Each row is a point on a landscape with many valleys, with its height.
From any point a ball takes the steepest step (drop divided by distance) to one of its 2 nearest points. It stops when none of these is lower. Distance is the straight distance between rows; heights are no part of it.
q_744 h=4.90: | -18 | -13 | -25 |   1 | -11 |  -4 |   9 | -10 | -11 |  17 |  -5 |  13 |  -2 | -13 |   2 |  12 |  -7 |   2 |  22 |   7 |   2 | -11 |   9 |  -4 |   4 |   0 | -22 |
q_595 h=6.05: |  -5 |   1 |  -3 |  12 |  12 |  -3 |   3 | -27 |  25 |  15 |  11 |  20 | -16 | -31 |  -6 |   0 | -10 |  -5 |  25 |   0 |  -9 |  19 |   7 | -21 | -29 |  -5 |  11 |
q_416 h=6.60: |   4 |   3 |  13 | -11 |   4 |  17 |  20 |  25 |   5 | -11 | -12 | -18 |  16 |  21 |  -4 |  -6 |  12 |   0 |  -3 | -18 |  10 | -10 |   2 |   5 |  15 |   8 |  -2 |
q_115 h=6.43: |  11 |   2 |  -6 |   7 |  12 |  -6 | -11 |  -1 |   6 |  12 |   9 |  18 |  11 |  -6 | -13 | -10 |  -5 |  10 | -12 |  12 | -12 |   6 |  24 | -22 |   3 |  10 |   6 |
q_543 h=6.84: |  -2 |   0 | -10 | -15 | -26 |  -3 |  -7 | -27 |  22 |   8 |  18 |   2 | -18 | -15 |   0 | -23 |  -7 | -11 |   9 |  -5 |  15 |  11 |  -5 |  -5 | -21 | -11 |   7 |
q_297 h=6.62: |  14 |   4 |   9 |   7 |   1 |  -7 |  10 |   5 | -20 | -19 |  -8 |  11 |   7 |  14 |  25 | -12 |   7 | -17 |  -7 |  -4 |   1 | -13 |  20 |  -3 |  -7 |  15 |  -1 |
q_46 h=2.68: |   0 |   7 |  -8 |  22 |   2 |  -5 | -16 |   4 |  -1 |  21 |   1 |   5 | -10 |  -8 |   2 |  10 |  -6 |  14 |  -3 |   5 | -11 |   3 |   1 | -21 |   6 |  -3 | -20 |
q_968 h=2.13: |  -8 |  23 |  13 |  22 |  -4 |  16 |   4 |  32 |  -3 |  -2 | -10 |  -9 |  14 |   9 | -10 |  17 |  -7 |  11 |  14 |  -5 |   4 | -16 |  -5 |  20 |  21 |   0 |   8 |
q_238 h=3.33: | -36 |  -6 |  -6 |  -2 |  -5 |  -2 |  -9 | -31 |  26 |   3 |  11 |  -2 | -19 | -12 |   8 | -14 |  16 | -14 |  21 | -11 |  -7 |  12 | -11 |   0 |  -3 |   0 |  21 |
q_845 h=6.48: |   9 |   7 |  -5 |   5 |  -4 |   9 |   8 |   0 |  14 |  23 |  17 |  -6 |  -3 | -11 | -10 |   2 | -15 |  -2 |  -4 |   3 |  14 | -14 |  -8 |  -7 |   0 | -19 | -26 |
q_879 h=6.71: | -12 | -16 |   3 |   3 |   1 | -18 |  13 | -10 |  -3 |  -1 | -14 |   3 | -14 |  13 |  11 |  -1 |  21 |  -6 |   3 |   2 |  -7 |  -8 |   6 |   6 | -24 |   7 |   3 |
q_671 h=4.97: |   8 |   3 |   5 |   5 |   5 |  19 |  -2 |  18 | -16 | -11 |   3 |  -6 |  -4 |  -4 |  -3 | -10 |   8 |  15 | -20 |  11 |   6 | -16 |  -2 |  11 |   2 |  11 |   0 |
q_131 h=5.38: |   9 | -10 |  13 |   4 |   0 |  11 |   5 |   9 |  -5 |   0 | -19 | -29 |  12 |   9 | -17 |   6 |   5 |  18 |   1 | -35 |  14 |  14 |  -8 |   4 |  20 |  -7 | -15 |
q_42 h=5.79: |  -5 |  -3 |  -3 |   8 |   6 | -10 |   2 | -23 |  20 |  12 |  22 |  17 |  -6 | -17 |  -8 | -13 |  -4 |  -3 |   2 |  14 | -15 |  18 |   7 | -20 | -29 |  -2 |  25 |
q_327 h=4.35: | -13 |   1 |   9 |  10 |  -7 | -23 |   7 | -16 |   7 |   2 |  12 |   6 | -15 | -17 |   3 |  -1 | -14 |  -5 | -11 |   5 |   0 |   0 |  -9 |  -6 | -26 |   5 |  -3 |
q_71 h=6.79: |  10 | -13 | -11 |   5 |   9 | -15 |  -6 | -11 |  11 |  10 |  -3 |  18 |  13 |   3 |  -1 |  -7 |   0 |  -2 |  -7 |   2 | -10 |  -6 |  22 | -12 |   6 |   8 |  17 |
q_565 h=5.07: |   3 |  10 |   5 |   0 |  14 |   2 |   2 |  -6 |  13 |   9 |   7 |   8 | -19 | -21 | -17 | -14 |  -8 |   4 | -16 |  26 |   0 |   0 |  10 |  -3 | -20 |   2 |   5 |
q_616 h=7.68: |  -2 |   4 |  11 |   0 |  -5 |  -3 |   3 |   4 | -21 |  -8 | -20 |  -4 |  18 |  23 |   0 |  10 |   7 | -11 |   3 | -34 |  12 |  -6 |  16 |   5 |  13 | -15 | -16 |
q_112 h=7.57: |   1 |  11 | -16 |   3 |   9 |  14 |   9 |  27 |  21 |   8 |   1 |   9 |  16 |  -5 |  -3 |  30 | -13 |  15 |  11 |   6 | -12 |  13 |  -7 |  -9 |  22 |   1 | -13 |
q_549 h=3.56: |  16 |  20 |  15 |  17 |  20 |  19 |   9 |  18 | -10 | -17 |  -6 |  -1 |  14 |   7 |   6 |   6 |   6 |   5 |   0 | -12 |   8 | -21 |  -5 |  -7 |  19 |   6 |  -3 |
q_461 h=6.18: |  -8 | -13 | -24 | -17 | -10 |  -4 | -11 | -25 |   5 |  -5 |   5 |  -9 |   6 |   6 |   4 |  -3 |  21 |   3 |   7 |  -3 |  11 |  -4 |  -4 |  -4 |  -3 |  -5 |  11 |
q_819 h=7.06: | -17 |   1 |  -8 |   5 | -12 |   1 |  12 |   1 |   0 |   3 |   9 | -10 |  14 |   0 |  -7 |   2 |  -3 |  12 |  -6 |   5 |   4 | -16 |   1 | -11 |   2 |   6 | -17 |
q_880 h=5.88: |  26 |   7 |  -2 |   2 |  19 |  -3 |   3 |  -3 |   4 |  -4 | -11 |   6 |  13 |  10 |  11 | -12 | -11 | -19 |  -6 |   0 |   7 | -22 |  14 | -14 |  12 |  -3 |   1 |
q_971 h=2.09: | -24 |  -8 |  -4 | -10 |  -9 |  -9 | -15 | -28 |   6 |   0 |  15 | -15 | -24 |   5 |  16 |  -8 |  17 |  -5 |  13 | -11 | -11 |  24 | -19 |   0 |  -7 |  -3 |  13 |
q_617 h=7.62: |   1 | -21 |  -2 | -17 |  -1 | -12 |  -9 | -30 | -10 |   2 | -10 | -26 |   0 |   7 |   8 |  14 |  20 |  -1 |  17 | -12 |   2 |  25 |  -1 |  10 | -13 |   4 |  12 |
q_361 h=6.03: |  11 |  -1 |  -6 |  -2 | -19 |   3 |  -3 |  -3 |   2 |  16 |  14 |   6 | -27 |  -9 |   6 |  -3 | -20 | -15 |   7 | -10 |  16 |  -2 |  -7 |   2 |  -8 | -16 | -24 |
q_236 h=6.40: |  19 |  -2 |  -9 |   3 |  11 |  -8 | -13 |   1 |  13 |   5 | -10 |   9 |  10 |  11 |  14 | -14 |   1 |  -1 | -14 |  -8 |   3 | -12 |  19 |  -7 |  10 |  -3 |  10 |
q_482 h=2.45: |  -8 |  11 |  -2 |   6 | -18 |   8 | -10 |  21 |   5 |  12 |  -8 |   1 |  -9 |  -6 |   3 |  11 | -17 |   9 |  -2 |  -2 |  -3 |   5 |  -4 |  16 |  20 | -10 | -22 |
q_825 h=5.36: |   2 |   7 |  15 |  17 |   8 |   5 |  -7 |  30 |   4 |   4 |  -1 |   5 |  -5 |   0 |   0 |  -3 |  -3 |   2 | -12 |  18 | -16 |   6 |  12 |   7 |   4 |  23 |   5 |
q_199 h=6.38: |  -7 |  -4 |   6 |   7 |   7 |   3 |  -9 |   1 |   3 |   0 |  14 |  18 |   4 | -23 | -16 |   8 | -21 |  -8 |  -9 |  15 | -11 |  23 |   9 | -19 | -14 |  25 |  -5 |
q_556 h=7.69: |   4 |  -8 | -22 |  -6 |   2 |  -6 |   0 |  -9 |  23 |  29 |  -4 |  19 | -27 |   3 |   8 |  -4 |   1 |  -4 |  21 |  13 | -15 |   8 |   2 |   8 |   5 | -28 |   8 |
q_447 h=7.31: |  16 | -21 |  -2 | -17 |   3 |   2 |   0 |  -3 |   0 | -10 | -20 | -11 |   9 |  20 |   8 | -10 |   8 | -16 |  -1 | -15 |  15 |   4 |  14 |  12 |  -3 |   6 |   5 |
q_854 h=7.34: |  -7 | -12 |  -7 | -23 |  -8 | -11 |  -5 | -26 |  -7 | -14 |  -4 | -27 |  -1 |  -3 |  -1 |   6 |  18 |  11 |   6 |   0 |   4 |  32 | -11 |  10 | -21 |   4 |  10 |
q_426 h=4.03: | -24 | -15 |  -8 |   3 |   1 |  -7 |  -7 | -26 |  31 |   4 | -11 |   5 | -11 |  -2 |   6 |  -7 |  20 | -21 |  21 |  -3 |  -7 |  -1 |   1 |   9 |  -4 |   2 |  26 |
q_332 h=3.32: |   6 |   9 |   3 |  29 |   7 |  12 |  -9 |  12 |   3 |  14 |   6 |  -4 |  11 |   1 |  -8 |  20 |  -9 |  10 |  -5 |  10 |  -5 |   1 |  -9 | -16 |  11 |  -1 | -17 |
q_813 h=5.74: |  -1 | -17 |  -7 |  -9 | -12 |   2 |   4 |   9 | -18 |  14 |   2 | -19 |  -3 |  18 |   1 |   0 |  -4 |   7 |  15 | -27 |  -4 |  13 | -12 |   1 |  19 |  -9 | -22 |
q_909 h=5.42: |   1 | -21 | -18 |  -9 | -16 |   8 |  -1 |   2 |  -3 |  22 |   8 | -13 | -27 |   5 |   3 |  -7 |  -8 |  -5 |  12 |  -8 |   6 |  11 | -12 |   8 | -12 | -17 | -20 |
q_228 h=4.46: |  25 |   5 |  15 |   4 |  14 |  17 |   4 |  14 | -22 | -23 |   7 |  -5 |   6 |   0 |   3 | -15 |  12 |   2 | -12 |   1 |  12 | -23 |  -5 |   8 |  14 |   7 |   5 |
q_381 h=6.73: | -13 |   8 |   6 |   9 |  -3 |   0 |  10 |  15 |  -9 |   1 |   0 |  -6 |  13 |  12 |   0 |  15 |   9 |   6 |   2 |   6 |  -2 | -15 |  10 |  -1 |   8 |   7 | -14 |
q_480 h=7.09: | -10 |   4 | -10 |   0 |  -8 |   3 | -13 | -23 |  27 |  21 |  21 |  11 | -26 | -19 |   7 |  -5 | -12 | -11 |  14 |   1 |   9 |   9 |   1 |  -1 | -10 | -20 |  16 |
q_18 h=6.54: |  -2 | -33 |  -7 | -18 |  -6 |  -5 |  -7 |  -8 |   4 |  17 | -15 |  -8 | -10 |  10 |  -2 |   4 |  -4 | -12 |  12 |  -8 |  -3 |  14 |   8 |  17 |   6 |  -6 |   1 |
q_209 h=5.62: |  -4 | -16 |  -7 | -16 |  -3 | -10 | -15 | -10 |  -4 |  17 |  -4 |  -4 | -32 |  15 |  10 |   1 |  -1 | -12 |  20 | -11 | -15 |  13 | -14 |  14 |  11 | -14 |  -1 |
q_996 h=3.89: |   8 |  29 |  15 |  21 |   2 |  10 |   2 |  32 | -22 | -22 |   5 |  -4 |  22 |   6 |   4 |  16 |   2 |   3 |  26 | -13 |  -6 | -12 |  15 |   3 |  11 |  17 |  21 |
q_501 h=5.19: |  23 |  18 |   2 |  -3 |  19 |  21 | -17 |  32 |   6 | -16 | -10 |   3 |  11 |  10 | -16 |  27 |  -7 |  -5 |  13 |  11 | -25 |  18 |  -5 |  -5 |  19 |  13 |   0 |
q_414 h=5.73: |  18 |   9 |  11 |   9 |  14 |   5 |   6 |  23 |  -6 |  -5 |  -4 |   3 |   6 |   9 |   7 |   5 |   6 | -18 |   4 |  19 | -15 |  -4 |  17 |   3 |   9 |  24 |  -6 |
q_992 h=4.79: |   1 |  13 |  18 |  15 |  -3 |  -6 |  -3 |   0 |  13 |  13 |  11 |   2 | -12 | -17 | -12 | -12 | -14 |  -6 | -20 |  15 |  -1 |   9 |   6 | -10 | -17 |  -2 |  -6 |
q_561 h=5.68: | -13 | -10 | -20 | -11 | -14 |  -2 |   9 |   4 |  -8 |  14 |  -4 |   3 |  -5 |   5 |   4 |  11 |  -6 |  11 |  17 | -15 |   1 |  -8 |  -1 |   1 |  19 |  -9 | -25 |
q_723 h=2.59: |   2 |  14 |   5 |  -5 |   2 |   8 |   8 |  12 | -24 | -25 |  15 |  -3 |  18 |  -6 |   1 |   2 |  19 |   7 |   3 |  13 |  -8 |  -9 |   9 |  -6 |   7 |  30 |   1 |
q_892 h=7.03: | -16 |   3 |  -2 | -24 | -13 | -11 |  -2 | -25 |   3 | -14 |   2 | -18 | -15 | -16 |   5 |  -2 |   7 |   0 |   6 |  -4 |   8 |  37 | -36 |  -1 | -30 | -10 |   7 |
q_445 h=6.76: | -21 |   3 |   8 | -21 |  -7 | -18 |  -2 | -17 |   7 | -17 |  -3 |  -8 | -12 |  -7 |  -2 |  -9 |   0 |   0 |  -8 |  11 |   6 |  19 | -34 |   3 | -27 |  -6 |  20 |
q_154 h=2.03: |  16 |   9 |  -2 |  16 |  29 |  13 |  -3 |  13 |   3 |   1 |  -7 |   2 |  16 |   5 |  -2 |  25 |  -3 |  14 |  -5 |   1 |   2 | -10 |  -4 | -14 |  19 |   0 | -10 |
q_810 h=5.54: |   3 | -14 | -10 |  -2 |  -8 | -12 | -12 | -17 |  -6 | -12 |  -4 |   3 |   8 |  15 |  15 |  -7 |  16 |   5 | -14 | -13 |   3 |  -5 |  -6 |  -3 |  -9 |   0 |  18 |
q_574 h=3.35: | -19 |  -9 | -14 |   4 |   5 | -10 |   0 | -17 |  16 |  11 |  -4 |  14 | -22 | -14 |  12 |  -1 |   3 |  11 |   7 |   0 | -10 |   3 |   7 |  -5 | -16 |   2 |   8 |
q_140 h=6.21: |  -2 |  -7 |  15 |   3 |   5 | -18 |  10 |  -1 | -15 | -18 |  -3 |   8 |  -3 |   7 |  14 | -11 |  15 |  -7 |  -7 |   5 |  -8 | -10 |  12 |  -2 |  -9 |  23 |   9 |
q_303 h=6.39: |   5 |  -4 |  -5 |   3 |  13 |  -4 | -13 | -17 |  13 |  25 |   2 |  26 | -14 | -17 | -10 |  10 | -20 |  -2 |  12 |   9 | -17 |  26 |  12 | -21 | -10 | -13 |   0 |
q_949 h=4.67: |  -4 | -24 |  -3 |   1 | -14 | -16 | -17 | -13 |  -7 |   1 |   0 |  -6 |  -4 |  14 |  15 | -12 |  11 |   9 | -11 | -16 |  -5 |  16 | -10 |   3 | -15 |  -3 |  10 |
q_10 h=6.20: |   7 |   0 |  -9 | -23 |   6 |   1 |  14 |  -6 | -22 | -25 |   4 |   1 |  14 |   6 |  -3 |  -8 |  18 |  13 | -10 |   9 |  13 | -25 |  -4 |   3 |  -2 |   5 |  12 |
q_274 h=8.07: |   5 |  27 |  20 |  16 |  -4 |   7 |   8 |  13 | -28 | -19 | -18 |  -1 |  18 |  19 |   7 |  -2 |   1 | -18 |   2 | -23 |   8 | -16 |  14 |   8 |   5 | -11 |  -6 |
q_769 h=6.06: |   4 |  -5 |  -2 |   4 |  17 |   5 |  -7 |   9 |   8 |   2 |   0 |  15 |  12 |  -1 | -20 |   6 |  -5 | -11 |   2 |  18 | -19 |  14 |  19 | -19 |   5 |  23 |  -2 |
q_423 h=6.61: |   6 |  -3 |   8 | -22 |   9 |   5 |   9 |  -3 | -28 | -25 |  -1 |  -4 |  16 |   9 | -13 |  -4 |  13 |   6 |  -7 | -20 |  25 | -15 |  10 |  13 |  -1 |  -6 |   5 |
q_817 h=1.06: |  -9 |   7 |   5 |   7 |  -7 |  -7 |  -6 |   8 |   5 |  22 |  -9 |   7 | -25 | -12 |   8 |   9 | -16 |   5 |  -9 |   4 |  -4 |   2 |   6 |  -1 |   2 |  -3 | -24 |
q_505 h=5.41: |  27 |   8 |   2 |   7 |  26 |   9 |  16 |   4 |  -5 | -11 |  -3 |  12 |  28 |   8 |  15 |   2 | -16 | -22 |   4 |  -3 |   5 | -12 |   6 | -17 |  17 |   3 |   1 |
q_352 h=3.18: |   0 |   2 |   8 |  18 |  -1 |  17 |  -2 |  20 |   4 |   2 | -14 |  -8 |  11 |  13 | -10 |   4 |  -5 |   9 |  -4 | -12 |   9 | -15 | -13 |  14 |  29 |  -6 |  -9 |
q_840 h=6.59: |   1 |   0 | -13 |  -2 |   2 |  -6 |  12 |  11 |  10 |  13 | -11 |  -2 |   2 |  14 |   5 |   6 |   5 |  12 |   4 | -14 |   0 | -10 |  -9 | -10 |  29 | -16 | -21 |
q_398 h=6.72: |   9 |  -3 |  -8 |   6 |   5 |  15 |   9 |   2 |   5 |  19 |  19 |   2 |   3 | -14 | -13 |   9 | -18 |  -4 |  -7 |  21 |  13 |  -4 |   1 |  -9 | -11 |  -8 | -13 |
q_675 h=7.25: |  -4 |   0 | -17 |   0 |   3 |   9 |  22 |  19 |  24 |  19 |  -1 |   3 |   9 |  -1 |  -8 |   7 |  -4 |   6 |   9 |  12 |  -3 |  -7 |   7 |  -8 |  18 |  -8 | -17 |
q_186 h=3.53: | -21 | -12 |   6 |   5 | -21 | -16 |  -6 |  -7 |  -8 |   3 |   4 |   0 | -11 |  -4 |  10 |  -7 |  -3 |  10 | -17 |  -6 |  -4 |   6 | -10 |  -2 | -15 |   0 |   0 |
q_926 h=5.48: |   9 |  -8 |  -6 | -10 |   0 |   7 |   2 |   7 |   3 |  -1 |   2 | -10 |   6 |   5 |  -6 | -28 |   6 |  12 | -26 |  10 |   9 |  -6 |   0 |   4 |  -7 |   1 |   7 |
q_146 h=7.01: |   6 | -23 | -11 | -19 |   2 |  -8 |   4 |  -7 |  12 |   4 | -28 |  -4 |   3 |  18 |  -2 |   4 |   2 | -18 |  12 |  -9 |   9 |  -9 |  10 |  17 |  12 |  -8 |  -3 |
q_721 h=6.53: |  -9 |  -4 | -17 | -10 | -16 |  -8 |  -7 | -25 |   7 |   2 |  15 |  -4 |   2 |  -5 |   1 |  -7 |   3 |   3 |  -5 |  10 |  10 |  -3 | -16 |  -5 | -14 | -14 |  10 |
q_970 h=6.27: |   3 |  -7 |   0 |   8 |   8 | -10 |   2 |   9 |  -5 |  10 | -14 |   8 |   0 |  11 |   7 |  13 |   4 |  -5 |   0 |  11 |  -2 | -14 |   7 |   1 |   7 |   6 | -10 |
q_767 h=4.47: |   1 | -21 |  -9 |  -9 | -17 |   0 |  -7 |  -8 | -24 |  14 |   7 | -21 | -13 |   7 |  -1 |   0 |  -4 |   4 |   6 | -20 |   2 |  17 | -13 |   8 |  -5 | -12 | -16 |
q_941 h=2.37: | -15 |  -6 | -10 |   3 |  -2 | -14 |   3 |   1 |  12 |  17 |  -8 |  22 | -29 | -17 |   7 |   5 | -13 |   2 |   4 |   5 | -13 |   5 |  11 |  -4 |  -6 |   2 | -11 |
q_173 h=5.78: |   3 |  -3 |  20 |  11 |  15 | -11 |   2 |   7 |  -1 |  -8 |   3 |   7 | -14 |  -2 |   8 | -17 |   5 |   0 | -20 |  11 | -13 |  -4 |   3 |   4 | -11 |  18 |  16 |
q_304 h=6.16: | -13 |  -2 |   8 | -23 |   1 |  -9 |  -2 |  -7 | -12 | -20 |   1 |   6 | -11 | -15 |  -6 | -12 |   1 |  10 | -18 |  12 |   4 |  -3 |  -7 |  13 | -14 |  16 |  17 |
q_499 h=6.50: | -23 |  -7 |   6 | -18 |   7 |  -5 |  -8 | -16 |  16 | -16 |   5 |  -5 | -15 | -11 |   0 | -10 |   0 |   2 |  -8 |   3 |   8 |   9 | -14 |  17 | -27 |  -1 |  32 |
q_906 h=5.77: |   2 |  -1 |   2 | -14 | -17 |   1 |  -4 |   3 |  10 |   2 |  -1 | -16 |   0 |  -7 | -15 | -25 |  -3 |  11 | -30 |   4 |   6 |   8 |  -7 |   2 | -14 |  -8 |  -5 |
q_666 h=1.07: | -14 |   4 |  11 |  13 | -14 |   4 |   0 |   0 | -33 |  -8 |   9 |   3 |   8 |  -4 | -11 |  11 |   4 |  13 | -19 |   6 |  10 | -11 | -12 |   7 |  -8 |  -4 |  -9 |
q_285 h=5.24: |   1 |  -4 |  -3 |   5 | -20 |   3 | -12 |   3 |   7 |  16 |   2 | -18 |  -5 |   2 |  -9 | -19 |  -3 |  14 | -19 |  -9 |   4 |   4 |  -9 |  -2 |   2 | -14 | -17 |
q_372 h=6.82: |  -8 |  -1 |  -6 |  -8 |  -1 | -13 |   9 | -11 |  -3 |  -6 |   7 |   1 |  16 |  -8 | -13 |  -7 |   5 |  -2 |  -5 |  26 |  -2 | -16 |   5 |   0 |   5 |  18 |   3 |
q_272 h=7.36: |   7 |   3 | -10 |  -1 |  -7 |   4 |  -8 | -10 |  19 |  31 |   8 |  11 | -19 |  -7 |  -2 | -11 | -11 |   4 |   0 |   7 |   2 |   5 |   9 |  -2 |  -3 | -28 |   3 |
q_278 h=7.94: |  10 |   4 | -13 |   9 |   3 |  -6 |  -2 |  16 |  12 |   6 |  -3 |  19 |  20 |   1 |  11 |  25 | -17 |   5 |   1 |   3 | -18 |   6 |  -6 |   5 |  34 | -10 | -16 |
q_732 h=5.53: |  -2 |  16 |   7 |   1 |  -2 |  -8 |  11 | -26 |  30 |  -1 |  18 |  16 | -11 | -24 |   0 | -21 |  -6 |   3 |   2 |   7 |   6 |  15 |  -5 |  -9 | -36 | -18 |  24 |
q_836 h=6.97: |   5 |  -9 |   5 |  12 |  -3 |  -7 |  -3 |   4 | -16 |   3 | -19 |   3 |  -2 |  25 |  14 |  10 |   9 |   3 |  -7 | -15 |   3 | -11 |   0 |   6 |   4 | -10 | -13 |
q_296 h=3.29: |  15 |  23 |  17 |   6 |  -1 |   9 |   4 |  21 | -24 | -35 |  23 | -13 |  19 |  -9 |   2 |   5 |  18 |  13 |  20 |  -5 |  -8 | -16 |   7 |  -2 |  20 |  15 |  13 |
q_660 h=6.86: | -23 |   3 |  16 |  -5 |   5 | -15 | -18 | -20 |  27 |   2 |   5 |  -7 | -27 |  -7 |  -4 | -10 |  -5 |   1 |  -3 |  -4 |  -3 |   6 |  -9 |   1 | -14 | -15 |  26 |
q_392 h=5.11: |   4 |  20 |  14 |  17 |   1 |  17 |  -9 |  22 |   3 |   2 |  11 |  -2 |  -4 | -18 |  -9 |  -9 |  -7 |   2 | -18 |  22 | -11 |  10 |   7 |  -1 |  -7 |  22 |  -3 |
q_53 h=6.63: |  -9 |  -7 |  -1 |  -5 |  -2 |  -5 |   2 |  -5 |   0 |  -4 |  17 |  10 |  13 | -22 | -11 |  -5 | -13 |  -4 | -11 |  23 |  -4 |   0 |   9 | -11 |  -7 |  30 |   5 |
q_39 h=6.10: |   2 |   4 |  12 |  -1 |  -5 |  13 |  13 |  16 |  -9 | -19 | -15 | -25 |  26 |  11 | -11 |  -3 |  16 |  14 | -11 | -32 |  13 |   6 |  -5 |   2 |  15 |   5 |  -5 |
q_976 h=5.86: |   7 |  -4 |  -5 | -28 |   2 |  -2 |  -3 |  -7 | -11 | -20 |   2 |  -3 |  -1 |  -4 |  -4 | -21 |  16 |   9 | -17 |  12 |  12 |  -7 |  -6 |  10 |  -8 |   6 |  14 |
q_243 h=5.34: |   2 |  19 |   5 | -14 |  -4 |  -4 |   3 | -19 |  16 |  -1 |  10 |   7 | -15 | -20 |  -8 | -26 |  -4 |   6 | -17 |  14 |   7 |   8 |  -3 |  -5 | -32 |  -9 |  20 |
q_984 h=3.34: |  -5 | -18 |   1 |  -8 | -18 |  -3 | -17 | -24 | -20 |   5 |  15 | -18 | -14 |   2 |  -5 |   4 |  -5 |  -2 |   1 | -11 |  13 |   9 | -22 |  10 | -13 | -16 |   1 |
q_347 h=4.25: |  11 |  14 |   4 |  -5 |   9 |   0 |  30 |  15 |   3 | -11 | -22 |   9 |  22 |  20 |  13 |  12 |  -8 | -24 |   7 |   1 |   2 | -16 |   6 |  17 |  22 | -10 | -14 |
q_928 h=2.24: |  -5 |   5 |  17 |  10 | -13 |  -1 |   4 |   5 | -36 | -17 |  -5 |   2 |  11 |  17 |  -9 |   3 |  19 |   5 | -14 |  -4 |   4 |  -8 |   1 |  14 |  -3 |  -1 |   3 |
q_601 h=4.36: |  -7 | -11 |  11 |   5 | -13 |  11 | -15 |  10 |   1 |   5 | -16 | -23 |   3 |   8 | -16 |  -8 |  -1 |  11 | -14 | -16 |   7 |   4 |  -5 |  11 |  18 |  -4 | -13 |
q_222 h=4.54: |  26 |  12 |  10 |  11 |  13 |  23 |  -4 |  32 |  -7 | -22 |   4 |  -8 |  22 |  10 |   1 |  15 |   0 |  -7 |  23 |  -1 | -14 |   5 |   1 | -10 |  14 |  22 |   9 |
q_864 h=2.12: | -14 |  -7 |   3 |  -5 | -24 |  -1 |   5 | -12 | -24 |  -1 |  15 |  -3 |   2 |  -5 |  -8 |  10 |  -4 |   2 | -14 |  -4 |  21 |  -5 | -12 |  11 | -14 | -15 |  -9 |
q_16 h=4.23: | -19 | -15 | -24 |  -6 | -16 |  -5 |   4 | -21 |   6 |  17 | -10 |   5 | -15 | -16 |   3 |  -1 |   6 |  -2 |  23 |   3 |   0 | -13 |   1 |   2 | -12 |   6 |  -1 |
q_196 h=3.62: |  14 |  28 |   7 |   5 |  10 |   5 |  25 |  20 |  13 | -16 | -19 |   7 |  22 |  11 |  12 |  28 |  -4 |  -7 |   9 |  -6 |  -4 | -10 |  -6 |  15 |  27 | -13 | -12 |
q_25 h=5.65: |  20 |  12 |  -1 |   0 |  22 |   5 |  -9 |  23 |  16 |  -2 | -13 |  16 |  16 |   7 | -12 |  14 |  -8 | -12 |   2 |  12 | -24 |  19 |  13 |  -8 |  20 |  14 |  -8 |
q_417 h=2.91: |  12 |  29 |   8 |  11 |  17 |  15 |  19 |  31 |   7 | -10 | -10 |  -3 |  20 |   9 |  -4 |  33 |  -6 |   1 |  21 |   1 |  -7 | -11 |  -9 |  18 |  24 |   1 |   7 |
q_375 h=4.62: |  -5 | -13 | -11 |   4 |   9 | -12 |  -7 | -21 |  21 |   8 | -11 |   7 |  -5 |  15 |  16 |   1 |  16 | -25 |  12 |   4 |  -1 |  -7 |   6 |   4 |   1 |  -5 |  23 |
q_113 h=1.92: | -10 |  29 |  11 |  15 | -11 |  14 |   3 |  14 | -30 | -15 |  15 |  -4 |  16 | -14 | -11 |  13 |   1 |  16 |  -4 |  12 |   7 |  -5 |  -3 |   0 | -11 |   6 |  -7 |
q_290 h=1.84: |   5 |   9 |   2 |  -3 |   9 |  14 |   1 |  10 | -17 | -14 |  14 |  -6 |   9 | -11 | -15 |   8 |   9 |   5 |   2 |  20 | -12 |   4 |   5 | -22 |  -4 |  32 | -11 |
q_440 h=6.93: |  18 |  -8 |  11 | -17 |   5 |   3 |   0 |  -6 | -23 | -23 | -10 |  -7 |  17 |  12 |   5 | -14 |   5 | -14 | -12 | -18 |  22 | -13 |   3 |   9 |  -1 |   0 |  10 |
q_920 h=4.95: |  19 |   9 |  -2 |   0 |  22 |  18 |  22 |  22 | -16 | -21 |  -5 |  15 |  23 |  -1 |  16 |   9 | -14 | -23 |  18 |   2 |   3 | -12 |  18 |  -3 |  19 |  12 |  -5 |
q_362 h=4.16: | -19 |  -8 |  -2 |  -1 |  -2 | -15 | -17 | -16 |  -2 |  16 |   9 |  -2 | -42 |   5 |  18 |  -2 |  -6 |  -2 |  10 | -14 | -12 |   7 | -16 |  -1 |  -2 | -11 |   4 |

Call two points neighbours if one is among the 2 nearest of the other. Go from one point of each pair to the other, from neighbour to neighbour, staying as low as possible. Name the highest point that can't be avoided.
q_290 and q_926 -> q_813
q_290 and q_666 -> q_723
q_154 and q_817 -> q_332

For each start below, name the point where the ball stops.
q_140 -> q_186
q_372 -> q_290
q_840 -> q_817
q_115 -> q_290
q_361 -> q_666
q_272 -> q_186
q_595 -> q_186
q_414 -> q_186
